Points, in no order, along strands that fork and pass close to each other.
In the rows, 128 means zero.
Points whose rows are less than 159 apart are linked; no others are. Some points are linked to none.
zat: [151 155 142 114  64 139 133 147 138  86  49 127 153 122  93 185 159 133
 171 121 110 117 124  89  36 143 105 140  88 122 162  95  92 136 111 131
 119 160 145 134 158 113 107 176 124 163 152 118 129]
tofo: [133 143 110 128 158  73 202 120  94 128 171 147 126 160 104 118  78  99
 108 156 137 158 103 150 131 104 130  82 168 131  89 115 135 139  98 199
 113 150 141 120  98 119  70  99 106 142 156 140 128]
vamot: [145 118  98 137 134 118  77 107  98 115 183 123 152  98 115 119 181 137
 120  90 144 140  94 178 147 139 154 106 138 145 130  62 133 114 171 155
 161 153 195 161  73  95 161 105 165  77  71 149 101]
Riz: [118 147  91 107 125 113 106 201 188 113 100 140 101 139 154 145 177 189
 147 112  78 102  76  86  93 197  84 125 144  99 125 169 131 114 160  72
 115 143 157 116 134 101 115 119 162 140 146 108 188]
kura: [142  87 127 119 138 139  78 108  91 162 180 140 111  89 168  61 146 127
  93 106 142 127 142 169 206 101 153 138 120 130 100 118 125 119 148  86
 128 128 107 126  94 116 187 110 182  90  96 108 109]
resa: [109  95 169 143 139 185 114  31 117 120 132  91 105 153 144  44 103  97
 167 129 155 129 162 138 199 149 161 129 115 113 106 165 196 119 156 145
 129  41  87 147 131 148 162 131 104 115  94 141 154]
dupez: [147 123 133 109 111 138 180 124 115  82 158 173 156 192 127 120  80  61
 128 163 149 180  90 105 119 183 108 103 147 123  82  99 159 142  84 139
  85 130 158 144 105 111 112 134  69 108 159 152 171]
kogod: [131 124 191 106 125 122 134 158 171 115  43  85 127 104 119 202 162 155
 153 114  76  55 142  72  49 156  93 180  97 147 181 143  97 149  86 125
 113 120 109 125 190 144 107 176 171 154 164  96 123]
Puga: [174 195 130  58 157 113 145 180 166 126  88 153 123  98 134 178 100 119
  93 160  65  75  79 115  40 130 100 156 116 168  55 133 107 139 127 126
 132 179  83 114 156  89  90 151 116 140 183 100 161]
kat: [101  94 161 155 115 170 101  69 148 135 106  67  89 135 163  31 134 120
 157 131 127 114 143 162 182 157 167 113 108 112 123 177 165 119 191 135
 142  68  75 130 149 158 145 144 135 134  74 127 153]
gepe: [103  90 134 171 114 143 103  48 120 149 108 121 133 172 123  43 147 120
 146 148 161 177 173 137 206 102 153 160 101  83 124 149 107 130 139 104
 120  79 106 130 137 172 173 122 105 159  92 111 115]
sak: [110 117  95 132 159  80 137 100 105 140 152 119 134 121  82 144 125 121
 123 122 164 170 160 148 165  65 138 132 146 158 148  98 116 141  81 189
 149 154 157 117  91 154  77 110 126 108 128 138  64]
Pize: [108  98 121 116 120 109  97 110 138 104 137 120 126  97 137 158 151 147
 161 106 120 132 137 132 139 128 111 140 102 144 138  83 120 163 110 135
 144 169 166 130  84 167  89 137 153  86 109 105 114]
tel: [ 84  96 135 127  98 121 102  63 146 102  95  91 130 129 127  85 149 117
 184 153 124 178  96 184 187 136 153  99  99 125 115 124 148 156 155 165
 160 140 169 139  66 173  94 143 131  89  59 146 144]
ref: [104 131  82 143 151  72 116 123 101 152 156 143  96 115  89 102 150 134
  82 118 142 194 148 145 194  63 134 132 139 169 135 156 100 122 110 147
 137 161 148  80  93 140 102 101 136 123 132 143  65]
Gul: [119 138 136 163 116 154 120  28  91 135 104 137 152 185  87  67 126  98
 164 153 160 181 132 141 175  96 163 134 123  87 121 123 116 110 153 163
 124  95 115 131 125 141 169 115  78 171  98 138 108]
kigo: [181 134 117  99 158 160 103 168 112 154 149 170 164  81 116 206 147 159
 155  83 120  94 119  93  71  96 104 193 114 118 128  67  59 110 131  79
 113 132 179 161 106  92 162 114 156 137 132 125  70]
Zigav: [117 157  84 105 159  59 189 153 137 117 157 137 111 128 120 154  89 120
  79 154 115 145 110 134 101 107  88  93 138 168  76 146 129 143  95 164
 115 159 131 101 121 138  60 117 105 127 157 114 127]
Lebe: [181 136 164 125 131 171  88 121  84 127 155 139 157  70 158 146 124 112
 132  98 117  95 128 159 104 138 148 139  96 141 131  59 120 121 159 139
 165 158 117 163 107  84 174 135 135  99 112 137 120]
mifed: [155 125 113 149 109 141  73  86 111 142  92 136 168  96 114 133 183 164
 165 102 128 124 135 137 122  86 152 156 102 115 151  65  62 143 153 123
 160 130 135 123 135 132 177 134 141 167  91 117  75]
Tede: [142 143 131 137 141 127 162 126  74 160 141 176 108 179 119  73  84 120
  90 148 135 162 114 144 167  78 149 117 165  94  98 152 104 101 130 137
  94 132  94 101 127 108 143  90 119 175 167 134 117]
fileb: [125 143 147 154 172 148  63 131 135 172 145 103 125  63 100 133 182 188
 107  69 119  87 167 106 139 101 141 193 118 178 185 142  99 112 138  89
 156 100  96 108 170 132 183 129 169 124 105 134  72]
bav: [141  70 161 116 154 140 137  71 132 128 156 128 171 120 134 128  93  92
 168 118 167 111 160 148 176 151 160 106 118 155 126  77 153 180  81 141
 151 132 142 178  65 140 134 159 139  60 110 125 146]
gazuv: [121 144 156 101 101 106 137 121 123 144  50 179 103 156 156  91 124 113
 138 181  73 155 130 128 138 128 133 145 100 100  81 164 100 138 108  93
  95 177  91  82 133 121 140 140 118 159 181 111 173]
zop: [ 83 127  74 164 120  88 103 118 138 130 141 122  91 122  92  91 174 158
 102 114 141 183 129 151 198 110 130 110 131 155 144 177 123 111 148 132
 143 140 171  90 102 150 100 111 134 114  98 147  99]
Gubi: [ 90  99 106 150 111 111 110  67 132 129 115  93 129 145  98  57 153 136
 158 136 151 183  94 198 210 103 169  90 132 111 114 127 142 135 174 176
 167 122 170 136  79 150 113 105 138 110  50 150 121]
fovu: [139 120 128 106  99 132 160 126 112 114 130 206 154 187 127 127  97  78
 137 177 148 196 114 112 130 137  97 136 130  80  92  94 111 134  87 106
  80 161 152 143  89 114 112 126  91 136 166 124 162]
sefi: [105  99 137 140 117 142 142  83 124 114 152 101  84 149 146  26 109 102
 132 137 129 157 102 187 226 154 141  78 129 108  95 194 188 123 164 136
 106  85 143 139  88 142 124 124 135 107  79 142 164]
Lubo: [ 84  94 133 129 110 101 108 148 174 129 102 125  84 122 173  91 176 180
 138 132  86 123 131 127 155 157 118 120 122  98 147 181 112 138 156  73
 121 121 118 105 128 154 119 138 175 142 137  90 176]
Sedi: [100 141 128 149 124 140 124  30 102 129  93 101 136 162  80  94 124  99
 182 144 159 167 137 156 151  89 172 113 124 121 127 128 154 103 155 217
 172 102 132 117 115 139 120 127  88 151  83 173 109]
terig: [151 184  97 106 160  86 166 202 137 165 144 169  95 137 106 123 110 135
  50 135 115 133  96 129 123  94 127 111 171 142  77 176 115 104 146 116
 118 150  90  92 150  83 123  91 136 153 176 140 140]
Kitif: [149 137 133 135  61 146 149 111 127 105  53 114 172 148  82 153 134 116
 180 129 149 149 116 103  61 103 133 116 117  96 178  63  81 135 116 165
 143 139 137 150 157 123 103 162 115 186 132 126 114]
gosok: [126 123 121 160 100 169 123 124 144  89 142  92 158 136 146 133 108 120
 142 122 155 124 100 133 115 188 140  89 147 112 148 103 188 125 154 144
 144  92 154 181 137 114 150 135 116 109  89 139 153]
kevug: [158 151 142 144 123 185  81 108  69 159 134 178 133 114 155  89 143 111
 107 141 121 131 146 153 146 123 147 156 107 114 102 144 104  89 165  63
 101 122  94 116 143  68 248 121 110 138 126 148 124]
Pes: [ 93 137 134 143  81 141 132  74 125  86  90 116 143 170 109 124 131  81
 179 172 143 182 136 128 123 151 124 108  97 117 145 123 153 125 126 147
 125 124 161 130 114 162 105 161  81 126  99 154 142]
Tipe: [139 136 146  96 149 126 124 190 155 144 134 118  98  98 179 138 120 164
 107 110  80  58 112 125 101 141 131 119 139 122 130 154 123 131 151 106
 133 136  69 115 150 124 123 121 177 139 158 105 163]
Vefu: [131  95 122 130  99 140 143 164 148 111 114 131 129 161 167 111 115 148
 135 130 138 118 110 113 116 151 135 115 168  67 145  95 125 133 143  98
 123 103 118 149 144 129 145 121 147 144 152  97 162]
Vule: [114 105 102 141 101 132 160 112 107 127 163 137  90 174 130  31 109 115
  94 140 150 180  96 169 218 131 123  81 153  75  96 182 161 102 149 115
  91 104 158 132  95 122 135  98 145 127 109 130 164]
lik: [143 132 133 103 158 152 116 205 152 153 149 108 109  93 160 156 134 189
 128  77 100  40 108  94  89 148 127 145 151 115 160 136 125  98 165  77
 131 105 105 143 158 112 164 102 203 137 132  98 139]
guke: [167 170 147  73 135  97 180 156 134 134  81 138 132  94 102 194 107 114
 121 159  88 100 101 119  48  82 115 142 107 153  82 105  76 152 101 158
 128 189 100 103 140 130  76 147 130 162 190  98 126]
mori: [177 115 140  83 142 166 159 214 142 118 171 151 145 138 165 177  69  99
  96 141 143 106 103  89  84 162 117 151 160 129  85  91 154 121 103  89
  98 115 127 168 146  96 131 116 105  84 186 125 163]
kuni: [132 108 145 133 142 149 173 122  99 147 160 171 120 196 129  76  68 108
  99 154 172 164 139 113 183 101 138 138 178  80 111 138 132 108 104 104
  72  94  99 134 126 133 150  95 113 149 168 111 129]
nug: [127 167 128 150 145 127 160 111  96 117 139 111 127 138 109 157  90  91
 114 142 151 128 163 125 101 121 117 116 122 172 126 144 161 118  99 180
 135 123 120 113 143 129  91 135  68 114 136 168  95]
Ras: [125 113 178 139 148 163 137  69  86 120 138 114 125 138 146 100  88  86
 161 130 145 118 157 144 158 134 163 124 123 130 117 119 167 131 134 164
 141 100  87 141 115 138 146 136 112 114 118 140 134]
dag: [156 137 153 118 119 143 139  87  64 132 141 179 159 129 128 119 112  81
 143 152 134 162 135 147 131  97 141 141 106 116 111  69  93 129 119 138
 124 159 128 133  84 107 151 127 106 136 137 134 114]
nuvi: [133 173  89 152 131 144  89 186 118  97 196 110 119 108 147 144 154 143
  66 106 120 113 113 144 113 186 113 101 131 160 135 182 181  76 184 130
 130 134 167 138 141  77 146 105 112  90  98 157 141]
Vir: [139 153 131 142  90 159 156  81 105 114  62 101 166 161  70 141 102  88
 187 135 161 143 127  98  71  97 151 112 123 108 167  79 125 121 109 215
 150 119 122 131 159 115  97 153  85 174 123 159 105]
nek: [103 102 137 150 161 146  64 114 154 161 143  78 111  79 134 107 169 175
 123  86 139  89 177 115 159 120 146 167 112 164 178 136 125 132 147 112
 169  97  79 117 156 156 146 139 172 107  94 116 101]
karol: [148 164 129  86 159 106 119 173 159 127 128 133 101  83 161 157 119 150
 103 127  55  68 101 137  83 152 105 133 104 154  91 161 118 138 143 123
 135 180  78 103 138 112 106 140 145 129 149 107 158]
niba: [114  89 113 167 106 136 112 101 143 144 113 127 154 161 130  85 162 148
 141 142 162 146 156 126 168 104 140 149 132  65 145 114  87 139 139  86
 124  89 123 142 148 168 178 125 115 174 106  83 114]
bev: [158 156 134  94 165 140 113 165 134 155 124 150 139  77 112 206 154 169
 153  78  93  74 112  93  65 111  95 199 101 149 134 103  66 119 115  95
 126 164 164 122 114 122 138 122 179 135 137 118  83]
Rofe: [131 199  81 116 162  64 176 174 141 140 137 160 111 127  81 158 122 143
  61 142 109 144 103 129  97  89 104 109 154 160  89 173 103 123 117 146
 123 168 122  84 144 111  86 106 114 154 170 131 122]
madup: [131 123 125 150 150 157 148 121  89 142 194 156 143 153 122 112  95  99
  96 140 186 154 157 144 168 118 132 140 163 108 127 111 149 108 112 102
  97 101 133 155 110 115 170  97 104 112 129 126 114]
fadir: [134 142 123 136 139 122 150 153 116 110 189 108 103 149 173 117  87 104
  82 129 123 104  96 139 133 175 116  72 158 153  89 173 199 122 134 158
 112 114 119 126 136 110 110 132  86 104 129 158 143]
luz: [123 162 112 113 149 112 144 179 152 121 159 155 116 129 132 174 117 118
  78 151 117 137 149 100  95 149  71 155 110 157  96 167 141 116 105  82
 102 146 131 114 137 124 110 125 104  96 161 131 144]
Fotaz: [158 128  99 127 153  87 122 143  83 128 204 151 140  99 105 132 155 124
  93  99 150 128  99 175 122 128 140  94 156 148 116  77 133 113 152 162
 146 168 200 153  69  71 134  81 156  98 108 156 112]
riv: [ 87 144 103 157  84 106 137 117 148  99  88  98 117 149 117 139 143 136
 155 148 118 149 124 132 124 145 120  90 129 124 153 159 148 129 137 147
 141 128 149 110 141 163  75 145  98 133 111 152 132]
sakud: [108 186 124  88 178  72 124 166 171 153 132 148 101  74  82 164 166 161
  91 111  65 118 127 114 108 104  93 160 107 201 118 199 108 157  97 110
 130 174 109  75 136 146 102 132 146 132 152 114 123]
mota: [138  99 155 121 140 142 121 106 111 117 161 126 158  95 135 169 115 105
 144 116 151 120 176 130 128 130 128 158 100 154 139  66 134 153  88 124
 145 146 142 160  94 146 124 144 135  70 118 119 113]
nilo: [136 121 122 111 169 119  92 161 114 178 183 177 111  98 136 145 146 144
  83 115 124 141 165 119 155  83 112 187 120 142 125 142  91 116 123  44
 101 129 126 113 106 130 164 107 160  97 148 126  96]
far: [ 94 138  73 170 119 115  56 120 147 122 132 110 116 104  87 117 218 187
 128  98 134 167 120 140 176 129 123 140 115 158 150 149 125 101 170 106
 150 140 187  99 115 143 133 124 140  98  71 146  86]
bonib: [ 98 114 147 117 148 132 107  15 114 125 112 100 124 136 104  95 117  78
 186 135 151 159 149 169 178 116 168 111 111 161 108 133 192 127 127 223
 162 108 137 116  86 145 100 139  95  96  79 179 113]
nuvit: [ 88 145 104 141  71  97 134 138 165  92  87 120  98 149 136 118 155 146
 149 165  85 165  89 154 132 173 107  78 112 119 121 190 140 134 151 125
 118 152 153  90 130 151  73 147  95 133 120 145 168]
Tesi: [142 129 171 145 111 207 106  98  89 134 117 154 140 157 154  71 117  98
 131 158 142 144 147 109 144 147 153 173 125  88 114 116 114  94 146  72
  89  92  87 130 172 103 246 122  92 156 144 121 137]
fabab: [110 142 124 146 159 106 117 152 134 150 161 111  78  90 118  95 127 133
  67  98 119 117 150 138 163 114 142 111 123 189 148 211 146 123 145 150
 152 121  78  88 142 133 111 129 140 131 123 157 109]
lilav: [159 119 117 136 170 139 164 161  92 133 219 154 169 127 103 159  93 109
  84 126 194 133 151 137 137 121 134 132 176 129 137  89 148 105 102 115
 107 114 174 181  96  87 157  93 114  90 140 129 107]
Miv: [121 158 167 120  74 143 122  71  91 111  53 175 124 168 123  95 138  80
 160 185  88 180 131 125 132 140 127 140  64 106 103 140 105 127 113 113
  82 180 119  84 118 125 153 156  89 156 154 140 159]
ziraf: [149 139 184 140 104 181 143 128 120 120  63 112 145 135 137 142 111 100
 147 143 138  98 162  96  78 131 149 164 120 119 162  91 111 121 115 124
 128 107  77 136 193 125 163 157 102 156 166 131 116]
beke: [169  91 118 129 130 152  86  99  95 150 161 146 185  93 125 138 152 133
 146 109 158 126 144 143 134  90 145 165 115 117 137  36  84 145 130 108
 141 112 138 163 112 127 195 118 135 126  96 113  73]
Tasam: [123 102 125 126 155 107 150  98 114 143 122 104 144 112  88 174 106 129
 154 115 168 126 164 131 124  62 144 133 129 146 161  81 112 160  75 193
 165 136 139 137 115 164  69 128 142 119 126 121  77]
Livu: [102 124 130 134 147  77 149 134 130 174 103 141 109 127 110 101 118 162
 111 134 113 142 154 124 169  37 156 132 152 115 151 162  62 154 103 130
 132 139  89  87 130 175 107 115 147 184 158 103 103]
rikib: [167 138 109 107 152 104 150 165 103 129 177 155 145  92 115 175 121 143
 118 102 121 112  97 140  81 116 109 115 133 128 111  71 111 121 132 154
 145 169 165 153  90  85 100  97 154 119 134 129 123]
lunek: [ 96 153 117 110 144  81 126 187 202 131  92 127  94 118 122 149 183 200
 144 105  58  92  93  86  93 177  82 141 136 131 146 203 119 143 116  85
 122 140 134  92 143 138 100 132 167 161 149 106 168]
lum: [106 142 140  87 125  86 147 147 169 144  67 169  90 146 159 109 125 112
 113 193  68 160 128 118 126 141  98 132 109 138  60 196 119 154  95  90
  85 173  83  81 143 137  99 147 123 141 183  92 185]
peg: [126  62 140 133 156 131 129  87 129 140 163 106 151 124 142  86 110 126
 143 110 177 111 155 158 199 117 166 114 148 114 127  92 150 168 119 121
 154 103 132 167  85 159 152 126 168  91  93  97 140]
poso: [137 127 127 141 115 169  71 112  91 148 149 147 132  99 164  80 160 130
 114 116 124 121 135 169 162 122 154 140 108 109 111 121 107 105 176  78
 131 120 113 129 128 101 222 118 145 127  95 127 122]
lir: [151 162  81 105 149 109 141 192 140 124 158 158 126 123 113 185 135 164
 127 104 116 112  84 104  77 126  83 131 142 113 111 109 105 117 142 107
 127 155 182 135 108 100 100  94 154 135 148 117 136]
Gotu: [113  95 146 146 106 158  93 108 152 128 101  72 110 108 178  59 160 161
 151 118 101  93 120 172 150 172 161  99 116  97 148 152 139 126 206 116
 158 107  80 138 147 151 149 143 169 140  87 100 168]
rini: [131 146  84 121 130 118 105 177 106 116 209 118  91 109 146  96 154 130
  54  99 141 119 116 165 169 158 125  80 146 145 125 183 186  72 188 122
 125 137 158 136 117  85 145  86 161 100  85 148 144]
dip: [140 142 187 150 121 194 114  97  95 146  95 137 150 129 137 107 123  99
 139 159 140 115 180 109 118 114 158 191 116 114 142 103 102 102 130  89
 114 100  66 132 185 129 216 145  87 157 156 128 108]
nen: [100 104  88 107 117 106 109 174 167 126 127 151  92 136 171 112 157 176
 136 125 105 137 105 116 142 159  85 114 136  81 118 163 118 131 157  49
 107 132 162 120 102 133 117 112 174 123 134  90 183]
meti: [ 96 142 104  82 151  74 147 175 191 129 128 153  91 132 157 152 119 125
  88 170  86 139 130 103 111 147  61 137 112 157  72 189 133 156  99  76
  87 149 106  97 140 147  81 141 122 114 173  97 174]
mugam: [112 138  97 167 117 151 108 149 131  92 175  98 135 129 145 155 134 137
 111 115 146 127 126 131 116 191 107  99 130 145 154 150 194 103 149 132
 132 105 180 156 137 115 127 126 100  80  91 154 141]
fipud: [140  90 137 131 130 140 138 137 143 115 170  75 148 134 173 131  81 124
 133 103 141  66  96 141 136 195 143  44 171 126 138 123 209 156 129 150
 137  92 140 179 119 113 128 150 137  86  97 140 162]
rozub: [121 138 173 123 153 144 131  33  82 107 139 115 118 139 119 108  92  65
 162 139 124 136 151 151 153 141 152 111  98 158 103 141 191 129 126 204
 136 118 117 121  92 130 111 141  76  96 112 179 127]
vazon: [134 130 132  92  91 129 111 120 118  98 152 181 152 110 132 166 142  80
 143 153 118 184 134 134 112 156  83 140  61 130  94  90 119 142 110 106
 111 199 181 138  60 114 113 150 103  84 127 130 158]
bamu: [106  73  99 155 150 127 124 107 170 134 138  70 142 125 113 172 115 169
 157  84 176 105 156 114 131 128 122 119 145 137 177 108 174 147 104 150
 163  68 154 172 132 164  94 125 158  90  79 118 109]
zar: [108 165 130 125 169  90 125 156 138 149 151 130  99  81  98 151 143 142
  82 106 102 124 154 117 136  93 119 150 114 196 140 180 112 136 108 126
 140 148  97  84 137 146 107 121 135 115 147 141  95]
sizo: [128 135  84 175 116 138  48  84 138 137 104  92 153  95  81 133 217 181
 158  88 144 138 134 132 141 115 143 164 101 145 159  97 111 119 168 123
 168 126 159 114 151 146 173 128 138 124  60 139  70]
Niva: [165 164 125 120 184 120 135 189 103 147 187 109 121  80 120 183 110 165
  71  66 116  54 110 132  90 105 134 132 146 174 147 125 132  91 161 162
 148 134 127 146 148  92 132  81 176 116 126 140  94]
kenub: [137  92 171 118  91 182 101 134 143 106 115 150 145 124 196 123 141  97
 147 149 124 121 154 120 113 181 114 167 102  90 129  88 118 122 146  59
 108 117 113 170 133 109 191 152 129 125 150 102 173]
Zagud: [113 103  97 132  97 118 157 133 125 122 138 162 119 193 146  79 112 127
 119 155 138 181  90 148 177 127 121  89 154  56 105 141 124 125 123 113
 101 129 151 127  95 131 116 103 136 145 138 112 166]
gik: [116  97 131 134 150 107 145 148 130 172 137 131 110 124 135 100 115 164
 107 118 136 116 151 127 161  63 151 128 165  98 153 137  89 136 136 102
 134 107  86 120 130 163 133 108 171 161 146  94 112]
nep: [133 123 132 115 101 139 162 147 135  91 127 142 125 176 166 132  92  88
 117 164 122 140 105 102  96 182 107 115 137 135  91 119 155 137  94 118
 100 127 121 119 146 128 109 142  77 114 168 142 163]
tobas: [ 94  82 125 133  98 115  96  90 161 101 104  92 133 110 143 124 157 149
 183 121 115 141 116 148 151 147 133 113 106 121 146  97 140 164 147 142
 160 142 160 149  87 179  93 144 158 102  78 109 143]
regoz: [101 108 146 147 106 129  92 135 178 118  76  78  99 115 178 101 167 183
 161 120  72  86 124 137 129 187 138 106 122 111 170 165 132 138 178 115
 149 114  94 121 162 151 121 156 166 146 113 103 162]
gazed: [147 163 124 164 144 145 149 121  88 128 141 106 145 121  98 170 107 108
 115 113 166 121 144 134  93 107 143 119 149 146 159 100 137 104 123 187
 158 115 139 144 145  97 123 113  99 130 126 160  88]
beram: [123 113 137 111  81 103 157 162 169  94  56  99 121 153 156 160 118 134
 150 140  88 103  99  91  64 165 107 108 137 124 144 123 120 158 102 152
 124 126 112 114 174 151  76 169 113 158 172 122 142]
sek: [145 137 160 116  77 138 138 171 165  91  16 107 137 135 109 186 158 137
 151 123  97  89 122  69  41 177 102 157 122 133 174 121 105 137  89 128
 111 126 127 115 202 120 110 177 128 160 167 115 136]
loro: [168 173 127 126 157 150 118 193 128 141 155 108 124  87 134 183 124 185
 105  67  95  39  92 107  65 141 121 135 135 145 153 135 129  87 163 130
 140 134 124 140 159  83 153  92 178 135 126 124 116]
Ris: [123 117 103 154 119 121 106  90 109 125 141 112 153 117 107 107 156 131
 140 109 157 150 105 178 155 118 161 103 139 120 132  87 133 126 171 165
 169 137 163 147  94 120 145 113 142 117  68 143 112]
lufar: [108 121 121 151 100 155 145  71 150 123  74  82 163 169  91 157  99  97
 191 140 185 141 165 103  88 112 133 118 126 112 171 114 176 120  91 196
 154  70 130 138 158 145  97 150  82 146 100 157 110]
pida: [138 142 123  95 102 109 157 136 123 112 119 179 141 147 125 169 117  84
 142 175 123 168 137 112  91 122  87 141  92 115  91  97 100 147  91 111
  92 190 154 121 104 127  90 139  97 129 166 119 150]
valu: [105 136 175 131  77 146 106  86 125 109  58 145 136 149 138 121 160  82
 165 178 112 155 180 111 123 151 118 167  73 113 140 122 108 132 111  87
  92 147 117 109 136 142 161 174  95 143 145 121 150]
Tedo: [113  58 117 141 166 121 114  81 139 159 150  77 134 121 125  83 120 139
 144  94 191 110 156 164 201  98 188 110 162 134 131 106 172 152 122 171
 182  86 114 148 103 154 126 119 174  98  73 121 109]
gosib: [145 147 156  93 144 125 145 172 156 131  90 124 124  92 112 216 144 157
 143  99  86  66 116  81  53 127  90 178  97 144 142 130  83 134 100 107
 120 152 136 123 148 136 105 138 172 143 162  99 109]
rafe: [126 165  92 136 154 111 159 193 141 108 174 127 126 131 108 201 118 146
  86 114 138 123 118  99  84 132  79 137 148 149 138 149 136 110 105 124
 115 126 165 128 145 125  99 105 117 105 149 132 109]
soz: [100  89 116 154 162 139  77 118 161 135 164  64 117  91 138 154 145 178
 133  68 141  84 156 109 138 147 110 147 116 179 181 136 166 126 118 134
 157  95 131 140 137 166 101 129 169  74  79 123 102]
sutom: [141 121 129  86  91 116 169 179 156  98  74 139 122 168 158 138  94 102
 129 154 104 118  79  92  67 169 111 116 144 126  90 103 119 151  95 143
 114 141 107 104 169 130  89 146  92 148 184 126 165]
tuk: [166 112 139 113 151 128 160 165 126 119 199  97 150 142 177 144  53 102
  88 117 132  57  91 121 109 188 125  72 175 163  95 134 213 151 111 161
 116 104 129 165 135  88 122 143  94  81 131 156 146]
vofa: [111 123 105 151 150 116  84 161 129 136 197  94  79  89 125  88 145 134
  54  85 139 113 145 142 181 143 136 102 130 184 154 202 176  91 175 141
 153 111 119 115 128 122 123 115 156 100  84 159 112]
faz: [184 100 105 102 127 151  83 124 101 140 167 192 191  86 120 175 149 130
 147 111 150 135 134 129 101  85 120 173 115 110 131  34  58 137 115  91
 116 125 171 178  91  92 171 126 131 134 111 119  71]
tiba: [118 110 125 144 108 116 102 137 154 150  82 164 156 146 122 129 184 167
 137 148 124 139 162  99 134 108 120 178 141  80 158 126  63 133 123  55
 103 106 132 123 160 135 180 133 125 179 144  93 122]
zike: [167 126 112 112 148 150 163 198 122 125 199 171 163 139 129 184  86 109
  91 137 170 130 119 107 107 145 105 140 168 115 111  88 142 115  97  86
  99 120 169 179 114  88 140 105 111  91 170 130 143]
dol: [161 152 130 141 163 135 171 172 100 139 162 104 130 111 122 167  82 131
  86 108 146  81 121 134  90 103 147 110 165 149 145 113 139 109 126 178
 148 118 115 148 159  96 127  99 129 128 146 148  94]
maf: [ 96 101 120 140  87 101 135 121 165 110  77  66 118 147 153 159 115 138
 172 134 109 109 121 113  97 158 106  82 126 126 156 144 161 166 118 165
 135 106 130 128 151 173  62 172 106 136 118 137 128]
lam: [105 111 114 140  80 143 153 110 135  87 102 141 132 215 136  74 112 110
 150 166 140 190  64 121 149 160 139  95 164  63 117 124 128 126 128 134
  98 107 150 127 121 139 120 117  98 150 138 134 171]
sov: [118 124 128 148  70 150 150  88 143  80  97 124 159 188 113  97 120  95
 180 163 153 190  74 122 130 163 139  87 146  83 139 103 147 133 141 160
 130 101 161 160 113 144 117 144  85 145 105 155 163]
guvam: [ 98 166 138 104 142  67 131 158 180 131  84 120 100  84 101 158 176 178
 131 119  54 105 117 106 100 130 102 141 113 167 144 200 114 172  91 122
 134 172 112  75 145 157  85 147 142 161 149 102 142]
zin: [136 156 179 120 139  96 160 135 112 181  66 151 124 111 110 128 122 141
 121 149  92 116 153 126 131  40 170 162 142 120 141 154  60 150  98 115
 127 148  68  86 162 145 139 134 132 193 186 114 108]
Rano: [124 105 120 155 125 145 145 107 151 119 114  80 156 141 108 195  89 125
 160 113 190 114 161 102  94 131 117 119 138 131 180 107 182 136  82 167
 154  66 148 169 160 137  96 145 101 109 105 146 106]
Bogo: [112 104 164 118  91 125 110 112 134 136  66 160 141 129 149 130 167 117
 153 167 101 133 184 110 129 110 117 182  98  99 142 109  67 141 108  66
  97 137 113 127 134 142 168 160 122 159 153  97 136]
Zus: [130 157 153 111 135  97 170 130 111 142  71 121 130 114  93 160 110 116
 136 154 103 114 151 119  96  60 138 137 112 148 137 125  75 160  87 160
 130 172  89  87 150 161  86 138 115 162 173 116 102]
kugo: [162 155 173 140  92 207 135  87 100 106  67 103 173 150  96 141 101  76
 182 130 167 120 145  85  60 123 161 149 107 124 167  64 132 107 119 176
 151  99  93 159 182 105 163 164  76 157 131 154 106]
bozin: [137 165 102 130 141 110 162 183 109 172 142 181  88 157 115  71 106 131
  57 134 130 155 105 132 167  95 138 100 164 113  90 202 120  87 146 103
  99 140  93  84 140  79 148  89 143 167 162 145 138]
duta: [138 138 127 129 149 105 182 111  87 116 166 129 103 169 136  88  77  84
 104 143 127 136  90 151 141 140 139  70 165 141  68 149 177 130 131 194
 109 123 115 114 118 109  99 111 101 131 144 163 146]
lisu: [110  79 147 125 150 128 129 128 110 170 176 139  97 114 164  69 110 133
  88 128 149 132 171 140 197  88 139 137 129 118 124 149 120 131 126  77
 114 111  85 123 109 154 152 110 175 118 125  98 127]

A fork is a point with three links, a tip a point with one. Leave the first point through the second and follow the links. Name the first fork or tip that comes.
duta / tofo | mori
far / sizo | sek
lir / rikib | Tedo
kigo / faz | Tasam
Zus / zin | Vir
lisu / gik | nug

Follow the links from the first point to the second, and from the first to the third. Name the last point that the two ways share.
lisu / fovu / bev | sek
kura / dupez / fileb | Vir
Zagud / kura / nep | beram
vazon / bamu / ziraf | Vir
poso / Zagud / sak | sek

Name the points in between on the shortest way along the links from the first point to the second, in order.
Lubo / mugam | nen Riz lunek guvam sakud zar fabab vofa rini nuvi
rikib / nen | lir rafe luz meti lum gazuv Miv valu Bogo tiba niba gepe Gul Sedi bonib rozub Ras resa kat Gotu regoz Lubo
pida / Livu | fovu dupez nep sutom beram sek zat Kitif Vir kugo ziraf dip Tesi kevug poso kura lisu gik
mifed / dip | beke faz kigo bev gosib kogod sek zat Kitif Vir kugo ziraf
lilav / zar | madup kuni Tede bozin terig Rofe Zigav tofo duta fadir tuk fipud gosok mugam nuvi rini vofa fabab
